The views of a scene show one set of named points, each view turned or mirrored, shifted and resized as a whole, with a little noise and some points left out.

Scene 1
View 1
<46>: | -0.94 | -0.09 | -0.21 | +0.74 | -3.87 | -1.33 | +0.31 | +1.09 | -1.53 | +0.98 | +1.24 | +0.59 | +2.08 | -1.46 | +1.73 | +0.77 | +1.69 | -0.24 | +0.68 | +1.45 |
<213>: | -0.44 | +0.40 | -0.59 | +1.46 | -0.46 | -1.48 | -0.33 | +1.39 | -0.51 | +0.39 | +1.83 | +0.11 | +0.33 | -0.40 | +1.05 | -0.93 | +0.25 | -0.16 | -0.18 | +2.77 |
<42>: | -0.49 | +0.70 | +0.66 | +1.17 | -1.49 | -2.37 | -0.34 | -0.15 | -1.98 | -1.19 | +0.85 | +0.56 | +0.97 | -0.56 | +0.66 | -0.17 | +0.76 | +0.74 | +0.60 | +1.37 |
<14>: | -1.32 | -0.16 | -0.17 | +1.56 | -1.51 | -1.32 | -0.48 | +1.44 | -1.19 | +1.50 | +1.65 | +0.99 | +1.17 | -1.65 | +0.91 | +0.14 | +1.29 | -0.80 | +1.44 | +2.96 |
<31>: | +0.52 | +1.07 | -0.02 | +0.44 | -2.41 | -2.26 | +0.44 | -0.09 | -1.33 | -2.06 | +0.90 | -0.61 | +0.97 | +0.60 | +1.61 | -0.62 | +0.23 | +1.42 | -1.50 | +0.29 |
<92>: | -0.47 | +0.36 | -0.24 | +1.14 | -1.62 | -1.67 | -0.12 | +0.97 | -1.04 | +0.07 | +1.47 | +0.21 | +0.92 | -0.56 | +1.24 | -0.37 | +0.67 | +0.11 | +0.02 | +2.04 |
<40>: | -0.42 | +0.45 | -0.26 | +1.37 | -0.80 | -1.75 | -0.33 | +0.96 | -0.95 | -0.12 | +1.57 | +0.22 | +0.53 | -0.45 | +0.95 | -0.74 | +0.42 | +0.10 | +0.00 | +2.35 |
<103>: | -1.03 | +0.00 | -0.16 | +1.23 | -2.23 | -1.41 | -0.16 | +1.20 | -1.31 | +1.03 | +1.47 | +0.71 | +1.39 | -1.36 | +1.22 | +0.27 | +1.31 | -0.41 | +0.98 | +2.26 |
<209>: | -0.69 | +0.25 | -0.01 | +0.85 | -2.90 | -1.70 | +0.09 | +0.65 | -1.59 | +0.17 | +1.12 | +0.43 | +1.58 | -0.98 | +1.40 | +0.31 | +1.29 | +0.17 | +0.49 | +1.38 |
<134>: | -1.37 | -0.33 | -0.47 | +1.63 | -1.52 | -1.03 | -0.41 | +1.86 | -0.88 | +1.97 | +1.87 | +0.89 | +1.11 | -1.67 | +1.08 | +0.06 | +1.23 | -1.07 | +1.30 | +3.26 |
<91>: | -0.81 | +0.03 | -0.64 | +1.57 | -0.78 | -1.20 | -0.37 | +1.76 | -0.51 | +1.24 | +1.95 | +0.40 | +0.62 | -0.93 | +1.13 | -0.59 | +0.64 | -0.66 | +0.37 | +3.16 |
<210>: | -1.16 | +0.22 | +0.83 | +0.88 | -3.56 | -2.08 | -0.13 | -0.12 | -2.62 | -0.21 | +0.59 | +1.10 | +2.09 | -1.58 | +0.99 | +1.11 | +1.90 | +0.36 | +1.75 | +0.98 |
<21>: | -0.26 | +0.98 | +0.94 | +1.01 | -1.61 | -2.69 | -0.29 | -0.70 | -2.33 | -2.11 | +0.53 | +0.54 | +0.99 | -0.28 | +0.56 | -0.12 | +0.72 | +1.21 | +0.49 | +0.80 |
<235>: | -0.42 | +0.29 | -0.49 | +1.00 | -2.07 | -1.49 | +0.06 | +1.18 | -0.90 | +0.33 | +1.54 | +0.06 | +1.07 | -0.57 | +1.49 | -0.31 | +0.78 | +0.03 | -0.23 | +1.91 |
<20>: | -0.21 | +0.60 | -0.09 | +0.86 | -2.19 | -1.88 | +0.09 | +0.51 | -1.27 | -0.64 | +1.16 | +0.06 | +1.10 | -0.31 | +1.40 | -0.25 | +0.70 | +0.57 | -0.32 | +1.26 |
<180>: | -1.39 | -0.24 | +0.15 | +1.17 | -3.08 | -1.44 | -0.14 | +0.97 | -1.85 | +1.25 | +1.25 | +1.09 | +1.93 | -1.89 | +1.14 | +0.89 | +1.86 | -0.53 | +1.72 | +2.03 |
View 2
<42>: | -0.28 | +0.99 | -0.75 | -1.82 | +0.68 | -0.51 | -0.22 | -0.26 | -2.39 | +0.32 | -0.75 | +2.20 | +0.68 | -0.97 | -1.23 | +1.20 | +0.80 | -2.47 | +0.14 | -0.59 |
<103>: | -1.80 | +1.28 | -0.39 | -1.21 | +0.60 | -1.33 | -0.27 | -0.42 | -3.14 | +0.69 | +1.36 | +1.20 | +1.27 | +0.43 | -1.19 | +0.91 | -0.15 | -0.95 | -0.97 | -0.15 |
<209>: | -1.30 | +0.53 | -0.18 | -1.00 | +0.77 | -1.45 | -0.30 | -0.53 | -2.77 | +0.42 | +0.17 | +1.11 | +1.77 | -0.31 | -1.37 | +0.64 | -0.20 | -1.52 | -0.31 | -0.36 |
<180>: | -2.65 | +0.61 | -0.85 | -1.15 | +0.68 | -2.25 | -0.88 | -0.55 | -3.98 | +0.53 | +1.38 | +0.82 | +1.24 | +0.22 | -1.32 | +0.51 | +0.10 | -1.14 | -1.20 | +0.04 |
<14>: | -2.12 | +2.14 | -0.68 | -1.47 | +0.43 | -1.05 | -0.17 | -0.23 | -3.39 | +0.96 | +2.44 | +1.41 | +0.62 | +0.99 | -0.92 | +1.21 | -0.02 | -0.55 | -1.54 | +0.02 |
<40>: | -0.16 | +2.15 | -0.05 | -1.57 | +0.46 | +0.18 | +0.50 | -0.15 | -1.85 | +0.77 | +0.74 | +2.10 | +0.89 | +0.16 | -0.95 | +1.51 | -0.02 | -1.30 | -0.30 | -0.51 |
<213>: | -0.10 | +2.72 | +0.18 | -1.45 | +0.38 | +0.53 | +0.79 | -0.08 | -1.66 | +1.03 | +1.32 | +2.12 | +0.97 | +0.63 | -0.81 | +1.70 | -0.31 | -0.80 | -0.53 | -0.46 |
<235>: | -0.63 | +1.45 | +0.27 | -0.95 | +0.60 | -0.51 | +0.29 | -0.42 | -2.04 | +0.70 | +0.71 | +1.33 | +1.82 | +0.19 | -1.16 | +1.06 | -0.63 | -1.00 | -0.33 | -0.45 |
<210>: | -2.12 | -0.41 | -1.19 | -1.37 | +0.85 | -2.48 | -1.17 | -0.60 | -3.92 | +0.10 | -0.40 | +1.09 | +1.19 | -0.98 | -1.60 | +0.28 | +0.72 | -2.37 | -0.44 | -0.16 |
<20>: | -0.17 | +0.96 | +0.15 | -1.08 | +0.69 | -0.50 | +0.17 | -0.43 | -1.81 | +0.47 | -0.43 | +1.55 | +1.81 | -0.58 | -1.31 | +1.00 | -0.23 | -1.72 | +0.21 | -0.62 |
<91>: | -0.99 | +2.74 | -0.01 | -1.39 | +0.39 | -0.02 | +0.50 | -0.16 | -2.33 | +1.10 | +2.19 | +1.74 | +0.93 | +1.06 | -0.80 | +1.57 | -0.40 | -0.36 | -1.10 | -0.23 |
View 3
<91>: | -1.70 | -1.22 | -1.16 | -0.15 | +0.54 | +0.61 | -1.12 | -0.93 | +0.02 | -0.19 | +1.79 | -0.42 | +0.04 | -1.36 | -0.24 | -0.58 | -1.24 | -1.61 | +0.15 | +0.20 |
<92>: | -0.55 | -0.79 | -0.83 | +0.09 | +0.15 | +1.06 | -0.19 | -1.32 | +0.23 | +0.70 | +0.50 | -0.53 | -0.13 | -0.25 | +0.27 | -0.16 | -1.24 | -1.32 | -0.32 | +0.44 |
<40>: | -0.71 | -1.47 | -0.94 | -0.34 | +0.19 | +1.27 | -0.51 | -1.28 | +0.22 | +0.55 | +0.87 | -1.10 | -0.31 | -0.36 | +0.60 | -0.38 | -1.31 | -1.45 | -0.64 | +0.25 |
<180>: | -0.64 | +0.28 | +0.22 | +0.79 | +1.01 | -0.04 | -1.09 | -0.89 | -0.22 | -0.42 | -0.50 | +1.69 | +0.67 | -0.01 | -0.09 | -0.12 | -0.73 | -0.89 | +1.19 | +1.81 |
<20>: | +0.13 | -0.40 | -0.66 | +0.31 | -0.16 | +1.39 | +0.52 | -1.63 | +0.53 | +1.40 | -0.22 | -0.71 | -0.29 | +0.41 | +0.50 | +0.13 | -1.27 | -1.10 | -0.58 | +0.54 |
<209>: | -0.04 | +0.19 | -0.25 | +0.66 | +0.26 | +0.74 | +0.03 | -1.35 | +0.28 | +0.76 | -0.50 | +0.50 | +0.14 | +0.31 | +0.20 | +0.12 | -1.05 | -0.96 | +0.24 | +1.18 |
<21>: | +1.26 | -1.45 | +0.25 | -0.41 | +0.06 | +1.84 | +0.06 | -1.66 | +0.16 | +1.26 | -1.57 | -1.06 | -0.40 | +1.82 | +1.97 | -0.02 | -1.02 | -0.92 | -1.32 | +1.24 |
<103>: | -0.88 | -0.26 | -0.36 | +0.45 | +0.63 | +0.33 | -0.80 | -1.03 | -0.01 | -0.05 | +0.27 | +0.70 | +0.34 | -0.38 | -0.08 | -0.20 | -1.02 | -1.17 | +0.61 | +1.09 |
<134>: | -1.84 | -0.91 | -0.61 | +0.04 | +1.02 | +0.03 | -1.70 | -0.66 | -0.22 | -0.87 | +1.29 | +0.64 | +0.44 | -1.26 | -0.40 | -0.61 | -0.98 | -1.47 | +0.91 | +0.88 |
<42>: | +0.51 | -1.38 | +0.07 | -0.30 | +0.26 | +1.50 | -0.28 | -1.47 | +0.04 | +0.77 | -0.83 | -0.77 | -0.26 | +1.08 | +1.45 | -0.17 | -1.03 | -1.05 | -0.85 | +1.10 |
<31>: | +1.12 | -0.30 | -0.96 | +0.33 | -0.88 | +2.26 | +1.77 | -2.17 | +0.95 | +2.70 | -0.70 | -1.74 | -0.78 | +1.08 | +1.00 | +0.46 | -1.55 | -0.93 | -1.61 | +0.13 |
<213>: | -1.27 | -1.62 | -1.26 | -0.39 | +0.18 | +1.16 | -0.61 | -1.23 | +0.21 | +0.39 | +1.64 | -1.23 | -0.31 | -0.99 | +0.19 | -0.52 | -1.42 | -1.63 | -0.52 | -0.14 |
<46>: | -0.33 | +1.18 | -0.28 | +1.24 | +0.40 | +0.15 | +0.05 | -1.25 | +0.25 | +0.54 | -0.50 | +1.39 | +0.43 | -0.08 | -0.51 | +0.29 | -0.97 | -0.79 | +0.98 | +1.40 |
<235>: | -0.69 | -0.31 | -0.87 | +0.39 | +0.15 | +0.87 | -0.07 | -1.34 | +0.31 | +0.69 | +0.51 | -0.18 | -0.04 | -0.46 | -0.07 | -0.06 | -1.24 | -1.24 | +0.05 | +0.50 |
<14>: | -1.50 | -0.81 | -0.34 | +0.09 | +1.03 | +0.13 | -1.61 | -0.72 | -0.28 | -0.78 | +0.83 | +0.72 | +0.46 | -0.84 | -0.18 | -0.56 | -0.94 | -1.29 | +0.82 | +1.12 |
View 4
<46>: | -1.78 | +3.02 | +3.15 | -3.15 | +1.20 | -0.18 | -0.19 | +0.16 | +3.22 | +0.83 | +0.72 | -1.95 | +0.24 | -1.17 | +1.28 | -0.60 | -2.23 | +0.61 | -0.98 | +0.37 |
<40>: | -0.40 | +0.78 | +3.52 | +0.53 | -0.47 | -0.51 | +1.99 | +0.28 | +0.71 | +1.10 | +0.52 | -1.42 | +0.15 | +0.72 | -0.84 | +1.06 | +0.64 | +0.64 | -1.67 | +1.37 |
<14>: | -0.04 | +2.60 | +4.21 | -1.41 | +1.45 | +0.66 | -0.34 | +0.23 | +2.06 | +1.16 | -1.80 | -0.85 | +1.50 | +0.93 | +0.70 | +1.36 | -0.18 | +0.84 | -0.74 | +1.37 |
<209>: | -1.40 | +1.65 | +3.19 | -1.62 | +0.79 | -0.48 | +0.74 | +0.34 | +2.41 | +0.28 | +1.27 | -1.76 | -0.20 | -0.66 | +0.59 | -0.66 | -1.48 | +0.48 | -0.96 | +0.40 |
<92>: | -0.81 | +1.32 | +3.38 | -0.38 | -0.22 | -0.59 | +1.63 | +0.25 | +1.31 | +1.07 | +0.78 | -1.62 | +0.02 | +0.20 | -0.35 | +0.60 | -0.10 | +0.64 | -1.59 | +1.11 |
<134>: | +0.05 | +3.01 | +4.30 | -1.43 | +1.16 | +0.76 | -0.23 | +0.11 | +1.88 | +1.76 | -2.25 | -0.84 | +1.81 | +1.16 | +0.58 | +1.92 | +0.03 | +0.92 | -1.02 | +1.67 |
<103>: | -0.72 | +2.35 | +3.68 | -1.69 | +1.06 | +0.10 | +0.17 | +0.22 | +2.27 | +0.89 | -0.42 | -1.34 | +0.76 | +0.16 | +0.68 | +0.46 | -0.82 | +0.68 | -0.93 | +0.94 |
<213>: | -0.27 | +1.42 | +3.61 | +0.63 | -0.82 | -0.40 | +2.16 | +0.09 | +0.61 | +1.98 | -0.14 | -1.42 | +0.64 | +1.01 | -1.08 | +1.99 | +0.96 | +0.87 | -2.17 | +1.94 |
<21>: | -0.76 | -1.82 | +3.17 | +1.03 | +0.72 | -1.31 | +1.98 | +1.03 | +1.03 | -2.35 | +3.23 | -1.30 | -1.71 | -0.16 | -0.28 | -1.96 | -0.64 | -0.04 | +0.13 | -0.61 |
<42>: | -0.54 | -0.64 | +3.45 | +0.65 | +0.65 | -0.84 | +1.59 | +0.76 | +1.13 | -1.22 | +1.83 | -1.20 | -0.84 | +0.28 | -0.19 | -0.80 | -0.28 | +0.26 | -0.28 | +0.08 |
<31>: | -2.20 | -0.67 | +2.17 | +0.53 | -1.62 | -2.18 | +3.64 | +0.42 | +1.01 | +0.12 | +4.69 | -2.71 | -2.17 | -1.24 | -1.28 | -1.41 | -0.77 | +0.29 | -2.18 | +0.23 |
<235>: | -1.21 | +1.92 | +3.17 | -0.93 | -0.29 | -0.67 | +1.61 | +0.08 | +1.65 | +1.58 | +0.91 | -1.96 | +0.13 | -0.19 | -0.30 | +0.56 | -0.40 | +0.68 | -1.98 | +1.14 |
<180>: | -0.75 | +2.63 | +3.86 | -2.74 | +2.25 | +0.50 | -1.01 | +0.36 | +3.04 | +0.17 | -0.69 | -1.11 | +0.81 | -0.20 | +1.65 | -0.16 | -1.75 | +0.62 | -0.08 | +0.35 |
<20>: | -1.37 | +0.67 | +2.92 | -0.38 | -0.35 | -1.14 | +2.05 | +0.31 | +1.50 | +0.46 | +2.23 | -2.02 | -0.76 | -0.45 | -0.46 | -0.41 | -0.72 | +0.51 | -1.53 | +0.62 |
<210>: | -1.10 | +0.91 | +3.48 | -2.11 | +2.45 | -0.12 | -0.62 | +0.75 | +3.06 | -1.83 | +1.36 | -1.23 | -0.43 | -0.77 | +1.63 | -1.99 | -2.28 | +0.17 | +0.78 | -0.67 |
<91>: | -0.14 | +2.39 | +3.91 | -0.39 | -0.12 | +0.21 | +1.11 | +0.02 | +1.14 | +2.35 | -1.33 | -1.27 | +1.37 | +1.10 | -0.38 | +2.23 | +0.73 | +0.96 | -1.92 | +2.05 |
View 5
<40>: | +1.13 | -2.05 | -1.22 | -0.98 | -0.62 | -0.02 | +0.27 | +1.05 | -0.73 | -0.11 | -1.34 | +1.82 | -1.33 | +0.20 | -0.39 | -2.36 | +1.15 | +3.48 | +1.90 | +0.02 |
<213>: | +1.34 | -1.96 | -1.01 | -1.14 | -0.45 | -0.49 | +0.75 | +1.33 | -0.86 | -0.32 | -0.94 | +1.85 | -1.43 | -0.37 | +0.13 | -2.74 | +1.17 | +4.01 | +1.38 | +0.26 |
<235>: | +1.24 | -1.84 | -0.75 | -0.45 | -0.26 | +0.01 | +0.32 | +1.72 | -1.10 | +0.49 | -0.50 | +1.62 | -1.04 | +0.70 | -0.96 | -1.27 | +0.74 | +3.16 | +0.62 | +0.51 |
<134>: | +0.81 | -0.90 | -1.44 | -1.31 | +0.90 | -0.91 | +2.06 | +1.83 | -1.09 | +0.87 | +1.68 | +1.05 | -0.79 | +0.13 | +0.91 | -1.68 | +0.71 | +3.85 | +1.17 | +1.30 |
<42>: | +0.17 | -1.73 | -2.00 | -0.65 | -0.52 | +0.89 | -0.26 | +0.58 | -0.61 | +0.80 | -1.38 | +1.60 | -0.61 | +1.76 | -1.10 | -1.26 | +0.79 | +1.98 | +3.16 | -0.21 |
<209>: | +0.67 | -1.49 | -1.17 | -0.18 | +0.03 | +0.46 | +0.12 | +1.64 | -1.07 | +1.31 | +0.02 | +1.34 | -0.50 | +1.76 | -1.33 | -0.28 | +0.47 | +2.24 | +1.07 | +0.69 |
<91>: | +1.35 | -1.42 | -0.93 | -1.17 | +0.31 | -0.91 | +1.52 | +1.80 | -1.08 | +0.13 | +0.51 | +1.46 | -1.22 | -0.41 | +0.59 | -2.32 | +0.97 | +4.21 | +0.73 | +0.95 |
<21>: | -0.07 | -1.98 | -2.18 | -0.44 | -0.91 | +1.48 | -0.97 | +0.23 | -0.47 | +0.89 | -2.19 | +1.75 | -0.55 | +2.33 | -1.67 | -0.99 | +0.76 | +1.41 | +3.77 | -0.65 |
<46>: | +0.77 | -1.14 | -0.95 | +0.02 | +0.57 | +0.24 | +0.58 | +2.29 | -1.33 | +1.79 | +1.16 | +1.07 | -0.31 | +1.89 | -1.47 | +0.47 | +0.20 | +2.27 | +0.07 | +1.24 |
<103>: | +0.71 | -1.12 | -1.32 | -0.68 | +0.48 | -0.20 | +1.08 | +1.73 | -1.16 | +1.20 | +0.94 | +1.14 | -0.57 | +1.04 | -0.30 | -0.84 | +0.54 | +2.97 | +1.11 | +1.02 |
<31>: | +1.26 | -2.85 | -0.63 | +0.32 | -1.70 | +1.42 | -1.88 | +0.98 | -0.75 | +0.14 | -3.45 | +2.36 | -1.19 | +1.76 | -2.96 | -1.01 | +0.90 | +1.99 | +1.39 | -0.74 |
<14>: | +0.56 | -0.90 | -1.58 | -1.21 | +0.86 | -0.63 | +1.82 | +1.73 | -1.06 | +1.05 | +1.52 | +1.04 | -0.64 | +0.49 | +0.66 | -1.41 | +0.61 | +3.46 | +1.47 | +1.18 |
<20>: | +1.00 | -2.04 | -1.04 | -0.18 | -0.66 | +0.64 | -0.43 | +1.34 | -0.91 | +0.57 | -1.42 | +1.79 | -0.93 | +1.39 | -1.64 | -1.03 | +0.74 | +2.48 | +1.33 | +0.06 |
<92>: | +1.03 | -1.80 | -1.12 | -0.64 | -0.29 | +0.07 | +0.30 | +1.39 | -0.95 | +0.37 | -0.72 | +1.69 | -1.03 | +0.74 | -0.68 | -1.55 | +0.85 | +3.10 | +1.38 | +0.33 |
<210>: | -0.37 | -0.91 | -2.16 | -0.11 | +0.51 | +1.02 | +0.22 | +1.24 | -0.99 | +2.34 | +0.80 | +0.85 | +0.20 | +3.05 | -1.46 | +0.78 | +0.12 | +1.10 | +2.39 | +0.76 |
View 6
<21>: | -1.63 | -0.28 | -0.81 | -2.40 | -2.67 | +1.05 | +0.96 | -0.60 | +1.47 | -2.16 | -5.84 | -0.93 | -1.51 | -0.45 | +2.56 | -1.36 | +0.29 | +1.71 | +1.68 | -0.31 |
<103>: | -1.41 | -1.55 | -2.47 | -2.83 | -1.86 | +1.47 | -0.10 | -3.23 | -1.53 | -1.18 | -0.47 | +0.39 | -0.46 | -0.70 | +0.73 | -0.22 | +0.79 | +2.03 | -0.28 | +0.62 |
<42>: | -1.73 | -0.58 | -0.97 | -2.38 | -2.36 | +1.36 | +0.51 | -1.31 | +0.79 | -2.24 | -4.17 | -0.71 | -1.23 | -0.43 | +2.12 | -1.10 | +0.57 | +2.05 | +1.01 | +0.00 |
<235>: | -1.84 | -1.85 | -2.08 | -2.28 | -2.19 | -0.01 | -0.42 | -1.16 | -0.90 | -2.58 | -0.59 | +0.60 | -0.13 | -0.83 | +1.46 | -0.38 | +1.36 | +1.85 | +0.40 | +0.64 |
<14>: | -1.65 | -1.35 | -1.82 | -2.73 | -1.28 | +2.58 | -0.56 | -4.26 | -1.70 | -1.51 | +0.58 | -0.05 | -0.44 | -0.57 | +0.44 | -0.14 | +0.93 | +2.86 | -0.94 | +0.70 |
<92>: | -1.86 | -1.38 | -1.45 | -2.28 | -2.08 | +0.81 | -0.34 | -1.57 | -0.43 | -2.59 | -1.39 | +0.07 | -0.49 | -0.67 | +1.61 | -0.59 | +1.14 | +2.17 | +0.40 | +0.47 |
<134>: | -1.79 | -1.53 | -1.72 | -2.62 | -1.16 | +2.50 | -0.91 | -4.26 | -1.89 | -1.86 | +1.49 | +0.07 | -0.23 | -0.55 | +0.44 | +0.04 | +1.17 | +3.03 | -1.25 | +0.87 |
<209>: | -1.13 | -1.55 | -2.86 | -2.85 | -2.41 | +0.41 | +0.44 | -2.02 | -1.04 | -0.89 | -2.23 | +0.60 | -0.59 | -0.84 | +1.10 | -0.48 | +0.61 | +1.27 | +0.62 | +0.31 |
<210>: | -0.42 | -0.90 | -3.32 | -3.64 | -2.65 | +1.73 | +1.56 | -3.60 | -0.93 | +0.89 | -4.53 | +0.13 | -1.42 | -0.62 | +0.61 | -0.66 | -0.34 | +1.00 | +0.67 | -0.07 |
<91>: | -2.35 | -1.62 | -1.00 | -1.99 | -1.32 | +1.55 | -1.38 | -2.54 | -1.21 | -3.37 | +1.55 | +0.02 | -0.02 | -0.62 | +1.24 | -0.12 | +1.63 | +3.16 | -0.77 | +0.90 |
<40>: | -2.34 | -1.24 | -0.59 | -1.83 | -1.81 | +0.98 | -0.72 | -1.15 | +0.00 | -3.60 | -0.90 | -0.35 | -0.40 | -0.57 | +2.03 | -0.62 | +1.36 | +2.69 | +0.23 | +0.53 |
<31>: | -1.89 | -1.49 | -1.73 | -1.93 | -3.22 | -2.03 | +0.48 | +2.29 | +1.09 | -3.30 | -4.61 | +0.53 | -0.58 | -0.98 | +3.10 | -1.19 | +1.22 | +0.81 | +2.33 | +0.02 |
<213>: | -2.64 | -1.61 | -0.58 | -1.65 | -1.55 | +0.66 | -1.38 | -1.06 | -0.49 | -4.28 | +0.86 | -0.01 | +0.03 | -0.60 | +1.92 | -0.33 | +1.87 | +3.01 | -0.18 | +0.81 |
<46>: | -0.70 | -2.09 | -4.10 | -3.31 | -2.45 | +0.22 | +0.58 | -2.85 | -2.11 | +0.08 | -1.31 | +1.33 | -0.38 | -1.05 | +0.35 | -0.10 | +0.52 | +0.78 | +0.26 | +0.46 |
<180>: | -0.78 | -1.47 | -3.29 | -3.43 | -1.96 | +2.08 | +0.57 | -4.55 | -2.08 | +0.36 | -1.16 | +0.47 | -0.72 | -0.72 | +0.05 | -0.12 | +0.23 | +1.71 | -0.41 | +0.44 |

In a view up to two points have been moved. Name them for each view, in the order of its rows, or write -.
view 1: <134>
view 2: <14>
view 3: <235>
view 4: <21>
view 5: <40>, <91>
view 6: <92>, <213>
